Each row is a point on a landscape with many peaks, with its height.
A climber steps from a point to the highest of its 2 nearest points, and stops where none of them is higher. Distance is the straight distance between rows; heights are no part of it.
k12 height 500: [107  98  93 147 157 163 137 186 164 148  99 128 107 134 169  78 122 186
 150  76 156 119 116 137  93 116 134 118 132 109 108 157 116 142  74 109
  92 197 128 110 121 102 179 112 148 121 148 153 125 117 125 135 150 134
 152  95]
k93 height 309: [111 134  97 141 140 120 122 152 150 165 119  89  69 146 137 139 129 162
 149  86 181 137 100 118 108  96 145 114 156  87 104  68 145  87  70 116
 109 231 155 147  96  99 108 123 156  90 134 143 110 155  98 143 190  93
  96 186]
k968 height 141: [155 116 162 165 127 110 171 139 140 137  84 131 136 125 135 107 140 130
 133 107 148 129 104 137 126 166 132 139 121 116 128 110 154 190  85  84
 133 116 139 168 157 157 144 156 150  93 149 134 155 191 109 121  70 161
 162 142]
k941 height 362: [114 101 118 139 179 123 135 157 151 125 132 134  76 168 138 122 108 121
 163  74 101 128 101 128 136 137 152 117 114 129 149 131 119 105 100 121
  66 146 128 103 127 102 137 150 111 173 121 158 124 147 147 133 130 110
  47  72]
k260 height 416: [124 164 133  90 169 154 136 128 197 143 186 177 135 126 105 151 121 128
 123 122 115 142 130 115 128 102 170 165 164 147 155 144 149 137 193 127
 159 108 114  58 102 101 127 119  80 179 100 143 160  79 156  94 137 149
 125  77]
k149 height 130: [128 164 177 177  67  74 153  95 137  80 123 123 116 147 150 127 164 122
 133 154 154 169 205 100 142 136 154 175 122 166 110  75 146  97 150 119
 119 105 118 115  79 176 113 126 155 157 114 158 152 185 148 110  83 132
 143 165]
k5 height 231: [144 123 158 197 125  96 170 102 146 140 165  97 151 104 124 144 166  80
 115 137  52  87 127 157 135 147  73 141  81 126 125 104 119 118 203 109
 173  73 110 100 154 143 134 154 161  88 109 110 117 160 104  97 104 129
  88 129]
k975 height 340: [138 133 125 152 137 127  99 162  86 133 107 117  88 155 147 114  91 123
 199 114 104 112 127 130 141 112 154 122 147 128  82 157 140 137  72  91
  83 170 120 153 109 124 139 146 156 129 123 147  97 199 136 146 138 140
  86 147]
k482 height 257: [105 131 126 163 138 101 177  56 120 124 112 102 108 141 153 127 135 144
 104 121 112 154 100 142 130 141 148 137  95 109 112  82 138  78  98 120
 146 142 129 127 117 155 117 155 145  87 115 149 127 146 102 133  89 124
  87 176]
k434 height 222: [119 139 133  82  92 131 121 125  70 177 122 128 123 100 147  96 141 145
 102 193  91 123 201 118 161 119  94 141 122 161  68 154 142 186 156 144
 168 138 148 156 133 126 149 116 170 120 125  81  89 115 140 152 133 160
 185 173]
k261 height 560: [ 69 137  59  97 156 139  90 187 117 131 122  94  73 141 180  89 137 136
 144  98 155 170  72 103 165 106 129 127 116 128 123 147 116 108  76 166
  60 188 142 100 124 122 126  87 101 171 146 115 121 101 163 167 218 106
  86  96]
k770 height 374: [157 125 145 155 170 139 165 134 207 160 138 121 125 144  76 130 126  99
 154  78 106 117  67 123  79 102 130 121 118  81 144  98 145 119 132 116
 163 167 141 128 122  92 151 163 141 107 111 150  78 137  87  91 164 107
  93 150]
k688 height 161: [121 145 168 176  78  68 158  91 176  81 151 127 127 130 118 148 172 104
 122 111 162 137 182 106 109 141 116 155 103 125 146  48 146  85 189 129
 134  99 142  83 115 145 132 146 129 126  86 138 126 173 142 101 100 122
 125 155]
k678 height 413: [117 154 123  95 110 142 152 148 101 124 151 110 112 126 180  97 114 132
 151 140  96 135  93 145 234 147 123 113 110 171 115 161 157 186 128 135
 104 104 120 133 164 117 146 140 100 149 141  79 112 141 167 174  98 178
 130  94]
k462 height 462: [141 134 118 172 147 164 144 107 136  76 104 118 121 117 136 118  71 106
 160 118  96 117 110 119 105 116 162  92  83 117 104 142 103 116 101 130
 153 151 109  97  96 131 178 164 147 156  88 185  76 116 108 138 113 114
  81 106]
k639 height 180: [191 118 137 148 128 112  88 171 202 123 168 141 177 144  89 114 132 134
 126 102 173 140  88 153 104 138 139 111 204 112 187 101 136 125 138 107
 129 101 111 193 170 111  94 109  94  78 161 130 186 107  98 113 119 145
 185 143]
k364 height 246: [108 122 138 169 147  91 128  72 101 107 113 136 131 127 139  93 161 138
  62 179  83 157 185 160  98 125 129 152 126 126 117 162  97  69 156 146
 166 118 115 134 102 161 120  96 183  92 125 161 159  87  89 118  70 134
 118 174]
k396 height 332: [122 111 104 187 122 127 144 147 180 134 127  86 114 126 135 115 123 115
 168  85 156 103  77 132 117  97 111 114 101  76 101  63 142  82  90 115
 118 201 141 112 114 109 164 138 177 102 112 153  73 163  97 126 183  88
  85 159]
k509 height 127: [138 110 159 102 114 142 141  86  51  74  39 137 143 137 136 162 118 109
 124 164 140 132 143 115  92 180 153 121  84 133 124 165 118 168  74 127
 106 107 162 132 153 168 128 154 144 143 146 160 111 187 132 150  82 143
 144  93]
k932 height 648: [124 158 141 103 161 120 139 148  87 218 151 107 110 118 113 133 137 128
 157 144  77 113 158 113 157 117 127 167 113 174  82 150 114 160 152 116
 125 132 157 102 118 144  95 156 157 180 125 111 109 149 158 129 178 113
  77 104]
k418 height 380: [176 126 121 131 141 135  92 186  85 121 118 146 113 140 121 133  74 143
 199  77 152  88 107 127 122 141 138  78 160 132  88 156 137 173  74  76
 105 151 140 162 129 115 125 154 121 133 130 133 121 164 134 138 140 135
 123 106]
k484 height 137: [121 142 165  74  79 129 164  38 145  79 138 155 101 149  99 183 138 143
 116 158  93 163 162 107 133 136 166 119 169 179 151 111 173  73 149 135
 178 110 110 135  90 126  84 158  86 152 104 110 114 158 158 122  90 127
 133 187]
k899 height 101: [ 40 158 110  44 143 156 130 109  91 208 111 138 128 112 160 193 168 124
  85 149 193 150 162 104  38  92 137 195 127 134  65 126 115 153 119 162
 129 154 176  63 112 111 103 124 133 167 140 117 156  87 133 117 177 109
 149 121]
k39 height 384: [126 134 118 189 138 117 157 139 166 104 169 112 139 111 145  92 110 197
 112 130 103 118 148 160 206 140 112  73 134 132 134 116  81 112 141 152
 131 111  47 147  98 139 146  92 107 113 150 108 159  61 122 132 104 139
 180  92]
k417 height 435: [ 93  76 118 135 131  88 130 108 143  83 103 146  92 157 113 129 112 139
  94  77 173 141 134 111  80 151 149  78  87 110 169  68 131  91 106 140
 115 136 142 120 143 122 134 139  86 130 114 173 127 111 131 126  84  99
 105 130]
k625 height 164: [141 162 130 143 172 121 123 128 171 154 163 129 125 125 103 124 123 185
 120 132 103 153 116 135 156 100 170 137 193 143 119 131 126 106 126 130
 146 148  99 165  79 110 100 130 125 115 145 138 155 108 102 109 137 131
 125 154]
k121 height 136: [133 154 125 112 185 122 102 136 121 176 138 149 115 167 103 170 129 185
 114 118 146 171 114 136 120  99 200 160 216 140 128 130 126  76 102 116
 109 144 129 164  95 126  51 120 113 119 155 146 195 126 116 115 152 108
  98 137]
k732 height 90: [ 87 129 107  82 110 176 112 108 109 176 138 134 171 110 141 191 166 122
  85 178 178 137 147 117  83  93 123 167 163 114 147 109 118 108 150 174
 110 125 140  93 123 118  97 102 106 134 137 120 151  79 129 124 183  97
 170 125]
k191 height 225: [108 154  98 115 145 113 156  92  96 122 128 116  90 143 157 135  98 197
 141 109  93 143 104 151 182 144 166 100 127 141  98 123 143 108  79 121
 145 149 102 133  89 125 109 154  99 113 112 117 118 137 115 156  94 159
  90 157]
k248 height 473: [110 133 106  82 120 120 101 154  53 108 107 123  68 137 146  89  92 105
 151 141 108 148 103  93 186 145 106  94  73 153 109 183 136 191  99 149
 108 133 147 175 152 125 139 134 101 173 144 111  90 142 164 176 119 162
 118 102]
k89 height 270: [167 114 157 169 158 138 161 119 157 170 155 133 146 134 131 133 161 126
 131 124  31  91 120 199 136 148  98 135 143 132 162 161  99 110 163  96
 147  89  91 138 140 110 125 164 146  78 133 102 136 154  93 104 103 132
  84 129]
k366 height 184: [117 145 127 107  92 140 156  27  98 106 142 102 123 132 136 171 110 150
 126 159  69 136 143 145 183 122 155  87 148 165 130 118 139  63 113 156
 162 129  86 157  87 157  70 143  96 120 124 108  91 145 135 163 119 127
  99 188]
k748 height 160: [175 101 152 187 154 101 139 156 188 133 125 127 142 139  94 105 137 118
 139  86 154 129  74 150 114 158 148 110 127 109 175 108 111 133 106 102
 123  99 118 184 161 131 118 152 111 104 157 151 171 145  98  95  95 127
 121 121]
k376 height 298: [147 160 163  59 121 142 129  84 134 142 173 140 147 123 107 181 133 135
 129 158  93 139 105 143 181 156 172 138 167 176 163 134 136 128 161 126
 141  58 117 134 148 128  68 152  59 172 134  99 151 131 155 133 105 140
 119  99]
k171 height 206: [137 138 135 150 177 142 117  94 127 134 118 150 170 117 102 110 137 161
  82 160  92 136 150 149  86 105 155 144 181 124 132 174  85  78 139 137
 168 124  99 150  84 131 122 121 166  95 131 155 169  71  81 101 117 125
 137 157]
k893 height 398: [104 137 122 142 153 117 131 107 156  85 106 144  93 130 141  84  91 105
 132 122 113 170 115  81 103 104 174 138  71 120 113 157 124 141 127 143
 131 162 147  91 104 110 187 142 145 189  96 200 109  99 134 120 103 139
  77  93]
k316 height 484: [132 162 144  86 153 111 139 176 125 192 168 123  72 121  68 115 137 148
 145 131  65 126 154  87 185  96 123 120 131 172 117 139 116 151 171 143
 133 134 136 166  78 113  98 118 104 194 121 101  95  97 168 123 193 111
 105 114]
k983 height 543: [113 127  98 132 148 138 120 125 129 170 146  89 128 124 191  89 139 145
 109 107 102 113  58 180 189 138  87 144 115 104 105 137 143 125 120  98
 127 138 108 102 176 120 136 126 124  65 150  66 144 117 106 149 124 155
 102 128]
k411 height 478: [106 113 125 188 147 117 162 123 172 153 144  83 122 122 179  73 132 115
 106 127  76 126  93 143 188 144  70 137  72 105 144 117 125 128 140 142
 122 135 109 107 176 126 146 107 148  95 162  81 134 111 122 131 113 154
 124 105]
k752 height 361: [106 174 138 100 137  76 126 121 125 152 184 119  92 118  86 110 147 144
  90 149  85 152 160  97 177  80 123 140 136 157 108  97 132 115 204 151
 171 106 134 170  97 120  83 103 112 148 127 105 130  80 142 115 128 129
 134 176]
k436 height 135: [141  99 164 152  54  91 153 125 151  69 116 134 135 130  68 144 167 113
 129 120 158 122 182 111  84 147  88 107 105 122 180  46 135 106 156 133
 133 108 134 147 116 138 143 116 128 123 108 136 107 158 121  95 114  95
 160 186]
k426 height 194: [118 153 145 154  84  99 166  59 147  94 170 112 132 119 150 153 152  88
 128 135  96 120 127 135 170 142 113 137  88 136 129  66 175  75 197 122
 172  81 109  91 139 147 120 174 114 107  77 106 111 173 118 129  69 134
  79 181]
k252 height 422: [164 117 132 149 127 122 101 151 161 158 154 110 148 130  80 138 137  50
 153 103 114 112  72 126 122  78  88 137 134  87 161 103 164 123 152 112
 127 149 139 148 157  94 126 128 148  87 111 116  85 154  98 102 171 101
  97 176]
k140 height 140: [154 110 139 141  96 134 106 135  53  58  58 123 188 101 164 130 110  72
 131 169 189 115 122 103  86 150 104 126  44 102  89 153  99 179 100 126
 109 101 162 118 160 184 145 109 158 148 124 152 130 138 109 143 105 125
 168  91]
k98 height 531: [136 131 142  53 123 129 128 105  74 131 133 119 114  99  97 155  79 112
 140 153 106 126  99  96 185 151 113  73  79 152 115 149 127 186 129 162
 171 104 149 176 147 127  97 164  78 174 138 109  77 125 143 150 134 135
 119 117]
k852 height 124: [156  83 161 127 133 138 162 131  88 129  47 144 127 116 129 113 126 125
 121 148 120 122 129 132 102 173 100 112  71 119 106 156 131 218  80 102
 139 116 171 174 173 154 158 148 172 117 164 133 113 164 103 128  84 135
 171 129]
k210 height 587: [123 110 104 198 150 170 134 153 167 111 140 104 164 124 183  76 103 163
 150  95 131 102 114 164 127 130 122 109 117  95 121 151  94 121  97 108
 112 155  74  93 121 126 178 110 151  85 128 148 129 108 114 124 133 145
 138  87]
k827 height 61: [151 110 103  99 109 156 127 115 137 133 138 143 155 113 112 184 109 175
 126 109 154  91 133 142  86 119 130  89 165 120 152 109 125 113 109 139
 143 147 111 104  92 104 129 127 102  97 111 137 103  96 111 142 159 108
 167 136]
k57 height 199: [150 102 138 155 103  99  78 159 174 104 144 127 160 150  89 102 158  62
 105 129 145 137 114 134 135 126  94 132 174 111 225 118 122  95 155 138
  95  92 115 199 190 125 106  95 112 108 164 119 179 130 137 107 128 123
 141 145]
k63 height 102: [115 127 169  72  56 143 130  51 119  65 102 149 143 146  93 204 147 103
 127 171 147 151 163 109 103 144 145 129 134 162 184 104 139  77 125 156
 119  93 130 106 114 153 101 143  78 163 107 136 125 168 144 125 114 116
 145 168]
k838 height 532: [ 67 117 123 156 146  90 142 112 165 131 154 122  89 123 121 137 137  97
  87  96 153 135 150  78  97  99 103 139  54  80 126  58 132  83 200 155
 140 142 171  69 132 113 128 119 139 134  86 131 104  97 130 105 144 104
  97 117]
k239 height 317: [142 102 142 162 120 150 161  94 144 102  95 123 183 119 137 115 166  95
  88 179  94 133 130 163 112 147  95 150 119 117 187 147 105 112 142 143
 134  96 113 130 173 150 159 119 152  94 132 115 143 131 101 108  95 134
 137 136]
k389 height 666: [133 149 150  70 174 117 121  90 102 126 141 182 111 112  91 145 116 139
 111 147  52 122 173 130 107 145 159 107 128 170 115 178 102 155 182 124
 187  73 138 124 102 112 115 156  99 178 116 150 137  97 144 105  79 135
  94  99]
k508 height 349: [ 77 145 144 161 178  82 143 114 165 105  96 121  91 147 147  83 129 111
 103 141 136 206 108  94 119 108 179 194  86 123 101 139 130 125 115 150
 105 159 160 104 121 147 142 109 174 160 132 186 158 104 131 109 108 143
  90 102]
k746 height 96: [102 158 173  96  29 125 152  70 131  67 122 135 165 128 129 168 169 115
 123 194 174 163 184  94 145 131 124 173 110 161 125  79 145 106 160 161
 135  85 132 113  99 152 119 121 115 153 112 137 128 169 157 135 106 145
 180 177]
k420 height 209: [140 180 131  97 109 129 170 113 135 101 133 117 130 118 119 147  78 209
 135 125 170 161 112 119 205 142 184  97 153 164 110  96 146 159  79 139
 144 112  93 153  74 158 101 147  68 146 139 130 124  94 131 160 119 144
 181 114]
k884 height 559: [ 93 126 106 100 167 203 134 193 118 165  78 126 116 146 190 111 158 137
 131 123 166 139  96 119  93 140 125 171 135 139  95 196  81 170  82 133
  49 165 159  84 156 126 144 105 142 176 171 120 157 109 156 151 182 118
 121  24]
k167 height 236: [172 142 147 152 160 147  97 142 126 148 155 130 177 111 137 102 115  89
 136 159  59  97  98 188 155 143 107 133 145 138 127 209  93 156 188 100
 150  62 100 131 176 112 137 144 139 108 133  88 164 114 110 126 105 172
 111  87]
k996 height 150: [143 100 141 127 107 158 112 143  54 127  95 115 172  90 177 119 125 100
 126 164 161  94 130 142 139 156  72 135  79 117  99 164 115 180 105 118
  89  97 159 107 189 170 140 115 154 119 140  94 130 118 129 158 141 131
 173  89]
k906 height 271: [115 124 125 119  88 170 138  80 102 127 112 118 154 158 170 179 132 115
 169 144 112 130 120 147 143 126 155 166 165 136 156 142 150  64  77 130
  70 138 114  75 124 157 109 150 119 115 122 119 122 201 146 141 143 109
  88 135]
k712 height 613: [119 143 101 133 134 128  77 126 115 142 135 125 148 124 169  99 121  95
 126 135 128 125  98 138 136 100 140 182 147 105 108 156 160 134 130 111
 145 129 134 101 149 122 161 134 149  84 102 118 141 150 130 149 111 171
 104 152]
k782 height 284: [ 86 109 119 172 173 107 157 100 155 138  97  84  86 146 150  93 120 155
 116 113 129 173  80 129 111 114 164  99 103  87 107  91 126  63  45 136
 127 213 140 158 115 132 130 127 162  78 143 166 117 148  90 128 121 115
 102 187]
k213 height 501: [149 116 159 135 140 145 133 151  87 155  79 144 164 120 111 190 149  82
 149 138 174  98 132 125  30 137 143 177 140 116 111 135 109 180 114  87
 135 117 174 132 139 153 119 163 201 131 136 161 147 186 114  98 156 100
 127 117]
k743 height 586: [134 136 142  64 157 114 118 103 115 122 134 157  95 104  48 148  93 112
 119 135  90 131  99 108 124 149 141  82  94 147 129 149 115 181 171 150
 189  91 157 199 121  96 105 163  58 183 135 133 101  99 143 113  90 135
  88 103]
k95 height 100: [132  93 131 153  70  95 118 147 124 101  98 162 144 161 117 109 195 124
 118 133 137 126 226 143  69 124 112 153 182 135 167 127 145 112 127 100
 122 134 125 154 133 127 154  88 185  75 126 135 151 184 130 116 108 121
 176 207]
k480 height 430: [161  95  92 132 139 133 100 162 131 110 112 134  89 152  81 155  67 168
 194  60 158  81 119 121  92 129 150  47 161 119 119 115 130 134  59  99
 133 196 117 157  88  99 134 143 129 127 129 162 100 149 129 128 155 119
 118 137]
k966 height 472: [ 93  91  81 145 157 129 113 113 133 104 135 141 113 135 121 122 115 122
  89  86 156 115 119 116  57 110 123  89  90  71 146  78 113  56 138 152
 130 155 129  92 115 108 132 111 120 120  92 160 109  70 113 124 120  83
  90 123]
k441 height 167: [171 103 121 108  86 126  98 189 134 146 168 155 164 102  98 146 143 122
 142 132 173  80 163 120 130 123  62 108 161 130 158 110 147 184 183 138
 124 102 128 153 147 102 123  93 109 122 144  91 116  88 149 129 174 121
 230 101]
k286 height 301: [114 141 123 145 115 143 123 124  93 156 127 101 133 137 196 125 141 145
 177 132 105 113 145 160 177 129 152 164 156 147  89 155 126 113  90 112
  50 136 111  83 115 154 114 135 141 130 126 122 132 190 165 158 156 116
  86 100]
k362 height 122: [113 141 116  84 182 134  77 130  75 166 104 139 111 142  97 171 111 154
  87 146 160 147 126 117  69 109 175 138 193 116 111 161  86 110  89 141
 128 146 150 176 108 137  53 110 139 132 169 149 177  94 116 122 171 104
 117 144]
k425 height 111: [ 73 168 121  78 196 131 130 115  93 197 105 123  98 133 136 156 158 155
  74 156 168 182 123 114  90  99 167 201 146 121  87 142 106 113 127 159
 117 152 179 120 113 134  82 115 140 144 152 126 179  77 122 122 172 114
 109 128]
k307 height 492: [134 119  89 177 123 121  89 160 153 134 172  87 119 124 124 109 113  60
 169 104  92 108  95 120 190  83  75 115 110 115 146 103 155  86 140 144
  84 164 108 121 127 110 136 116 131 130 109 112  73 151 136 131 183  96
  62 138]
k766 height 605: [108 143  82 141 122 139 105 173 123 151 132  83 110 113 166  80 122 117
 155 112 137 102 125 106 186 103  93 133 113 116 101 136 128 119 117 146
  80 182 123  88 116 123 154  94 134 137 122 112 101 115 157 155 202 111
 113  99]
k309 height 517: [144 129 115 125 147  98 114 157 164 123 164 157  78 160  95 124  75 177
 170  57 125 109 140 135 112 129 168  66 146 140 122 106 145 122 117  84
 141 156  94 129  79  82 134 158  92 144 101 153 132 130 132 125  97 129
 106 138]
k85 height 553: [121 139 154 137 171 137 161 147 108 182 115 120 120 130 118 157 132 117
 134 135 124 117 128 129  87 131 155 172 130 127 107 127  90 141 131 117
 115 114 178  99 133 152 106 164 172 174 140 159 144 151 133 117 158  98
  64  76]
k660 height 77: [143 132 132 103 111 172 116 133 152 126 139 143 168 111  76 186 124 120
 120 145 170 131 137 104  73  92 138 130 178 123 180 115 119 111 141 169
 111 116 119 132  96 109  96 113  90 151 132 137 125  68 128 114 194  96
 173 121]
k178 height 123: [167  70 124 131 103 115 104 172 139 129 127 184 144 153 103 125 168 130
 156  82 125  70 182 156  73 136  85 104 172 117 169 138 146 155 148  83
 136 123 119 137 140  89 171 112 161  82 125 129 125 156 123  97 117 128
 177 159]
k413 height 404: [105  89 118 173 139 133 123 149 172 150 169 116 137 126 140  97 149 100
 100 127  76  91 153 144 143 126  44 139 120 104 170 140 116  94 189 139
 112 120 106  84 166 107 145 104 162  93 130  96 129 110 150  95 132 137
 114  93]
k185 height 190: [169  84  98 133  57 109  93 161 113  77 153 130 177 102 110 141 134 123
 129 110 214  86 138 139 131 147  52  62 123 112 162  78 143 142 155 141
 143  86 128 167 162 121 144  93 100  93 141  91 120 100 108 134 133  96
 207 141]
k281 height 606: [ 97 140 130 110 142 114 124  74 146 127 145 137 123 111 123 140 132  70
  91 148 131 155 106  89 109 106 122 164  68 104 120 109 153 121 183 151
 175 117 174  79 157 107 149 150 123 140  83 141 100 121 125 120 118 149
 102 136]
k117 height 667: [138 165 104 171 138  90 109 182 133 100 154 129 105 116 126 105  56 170
 162  53 187 110 132 119 150 116 175  88 115 113  68  93 137 145 109  91
 142 142  98 122  63 127 149 142 121 138  87 177 134 106 119 146 122 128
 119 111]
k697 height 490: [125 107 121 107 172 215 129 195 123 173  59 128  96 131 172 119 125 136
 156  88 160  81  94 139  50 144 129 137 125 127  65 189  89 174  85  82
  83 183 171  82 153 112 171 130 178 139 157 131 113 134 138 130 177 136
 122  49]
k605 height 205: [176 109 110 154  34  93  79 138  78  40 106 125 179 118 103 117 141  94
 141 121 220 109 135 142 103 171  97  84 113 103 155 102 129 120 110 116
 140 101 112 174 159 166 154  97 121 102 123 121 154 156  92 135  98 113
 172 186]
k52 height 216: [162 133 145 147 119 126  77 135 133 108 151 128 181 133 132 133 142  56
 125 142 115 122  86 163 164 142 121 160 171 121 169 159 113 113 164 115
 112  61 111 162 192 135 101 121 107 112 145 102 178 147 118 120 116 139
 104 119]
k671 height 403: [106  85  91 116 164 131 136 148 172 128 146 127  84 177 114 143 106 152
 120  53 177 145  63 111 111 140 155 111 100  96 162  59 143 105 107 135
  92 142 147 104 158 105 103 141  56 134 115 133 138 118 135 121 119 109
  91  89]
k901 height 488: [124 105 108 180 121 121 143 123 149  86 141 132 168 122 169  80 115 165
 119 108 109 110 140 198 144 151 119  83 130 113 149 142  93 120 138 121
 142 102  56 123 130 130 167 107 141  82 130 122 154  90 102 131  64 156
 179 123]
k593 height 299: [118 147 147  93 101  96 139 101 106 141 146 126  89 112  75 145 141 147
 107 160 102 144 195  88 138  84 121 123 137 144 110  71 146 102 160 158
 172 146 141 199  72 137  84 114 123 131 126 119  87 122 135 129 147 105
 168 226]
k820 height 282: [132 144 137 162 129 107 168 170 164  98 148 110 107 115 117  84  95 170
 135 120 132 142 130 113 219 138 134  72 109 160 126 117 107 155 112 145
 116 119  81 166  96 141 133 119  87 165 134 129 122  92 140 145 117 127
 149  98]
k881 height 165: [132 130 148  86 104 139 142 166  63 161 108 110 136  98 163 107 128 151
 116 167 164 112 126 108 175 157  78 137  75 146  62 145 132 236 102 125
 107 115 165 130 176 163 137 101 149 133 161  73 109 120 149 164 125 159
 210  86]
k677 height 221: [164 107 136 141  86  98  95 115  97  65  89 138 146 150  93 145 147  94
 132 123 147 116 141 157  92 171 123 100 152 134 192 124 112  87 109 111
 144  92  98 181 155 152 120 133 105 106 135 127 163 181  90 113  83 108
 114 181]
k717 height 650: [ 80 107  80  89 158 187 136 166 164 134  95 134 115 150 176  88 149 132
 131 107 146 170  89 106 147 131 127 152 123 128 159 172 123 143  89 159
  53 166 132  68 153  94 157  85  92 154 153 121 129  94 179 154 170 127
 129  40]
k737 height 241: [157 178 177  80 101 144 190 105 165 122 162 127 145 112  84 166 116 175
 127 158 131 145 105 116 195 127 164 122 151 182 136  91 136 156 151 149
 150  83 115 147  90 148  87 150  58 172 150 109 133 109 143 131 119 128
 177 110]
k22 height 144: [153 108 131 126 108 135  74 166 117 137 140 161 149 120 108 119 141 101
 129 128 135  90 190 124 104 124  84 132 169 131 153 157 126 146 167 114
 122 104 136 132 138 111 145 106 146 136 123 116 134 112 142 121 146 130
 167 125]
k545 height 192: [113 138 130 112 110 131 143 146 121 158 112 115 112 103 153  51 129 136
  97 172 103 154 163 100 182 136  62 130  80 134  96 156 131 214 147 150
 131 135 146 154 167 137 174  94 159 139 156  82  94 101 149 155 119 170
 196 124]
k115 height 544: [129 153 121 147 142 138 139 148 129  89 118 117  92 126 120 147  46 143
 170  78 193 116  75 101 112 115 188  91  97 117  81  95 120 139  82 122
 128 154 147 104  87 143 150 169 117 176 102 189 107 127 135 140 148 113
  84  80]
k326 height 352: [147 101 141 191 119 155 122 137 149 131 134 122 208 110 129 137 162  81
 101 165  85  96 142 171 107 147  53 173 136 104 174 175  98 116 192 132
 131  74 104  82 182 136 150 106 184  85 143 102 163 124 127  89 143 139
 132  92]
k233 height 110: [163 118 147 144  83 106 138 130 111  89  80 141 143 123  89 128 156 145
 124 136 160 131 193 120  78 133 135 129 150 125 137 109 138 151 111 113
 161 136 131 175  97 157 157 117 161 104 125 155 134 163 107 111 103 120
 185 203]
k327 height 243: [135  84 136 149 110 132 137 102 127 112  85 129 135 175 132 158 136  91
 142 114 121 143  91 145 103 157 151 146 137 110 187 118 130  80  59 111
  90 140 121 159 165 153 116 160 129  89 141 144 138 213 114 127 112 112
  89 159]
k26 height 285: [117 108 133 137  98 123 119  89  90 107  89 118 163 113 165  91 151 114
  68 202  83 150 174 149 107 131  89 149  94 109 119 172 111 130 137 149
 137 119 124 133 157 162 158  87 187 102 135 122 130  97  89 133  90 147
 161 160]
k723 height 547: [112 142 145 105 164 146 113  97 133 128 141 201 129 130 137 113 131 140
 113 151  72 136 202 143 103 120 152 151 163 165 130 197 129 129 185 111
 151  96 123  79 101 100 161 120 128 159 103 147 155  96 151 105  85 150
 136  99]
k612 height 342: [151 174 116  71 183 150  95 131 136 149 210 154 158 109 115 149  92 137
 120 141 113 137  78 141 174 125 178 128 161 155 126 165 119 133 168 129
 152  82 104 100 126 104  87 126  45 176 107 112 172  68 144 125 130 148
 102  62]
k160 height 696: [111 149 115 110 126 150  96 100 118 102 118 126 140 108 166  95 105  47
 141 153 112 143  82 101 137 102 129 159  71 113  97 164 181 151 144 141
 159 161 150  69 165 111 186 144 143 141  81 125  75 129 131 147 117 168
  94 139]
k232 height 256: [125 137 109  68 106 123 131 115  92 188 129 119  97 109 115 133 143 179
  85 160 122 131 189  97 124 102 113 128 154 145  98 129 152 140 126 157
 169 165 144 171  92 120 101 101 146 107 147  94  90  97 131 141 154 124
 202 201]
k11 height 341: [113 174 112  99 118 134 130 147  98 162 175 113 146 107 182 104 133 175
 144 153 112 147 137 156 239 136 127 159 170 172  99 167 137 159 133 124
 102  98 101 103 126 151 114 101 118 134 137  70 153 121 170 159 138 167
 158  88]
k181 height 44: [153 113 102  50 105 150 112 140 124 176 126 169 121 140 113 194 141 163
 157  99 148  90 144 121  73 132 131 119 188 134 143 121 203 164 109 100
 129 166 148 104 129  83 119 138 107 112 131 108 112 155 140 130 162 141
 191 137]

For each start below, name the point where the climber stops.
k968 -> k89
k26 -> k160
k484 -> k766
k181 -> k117
k660 -> k160
k509 -> k932
k95 -> k117
k327 -> k117
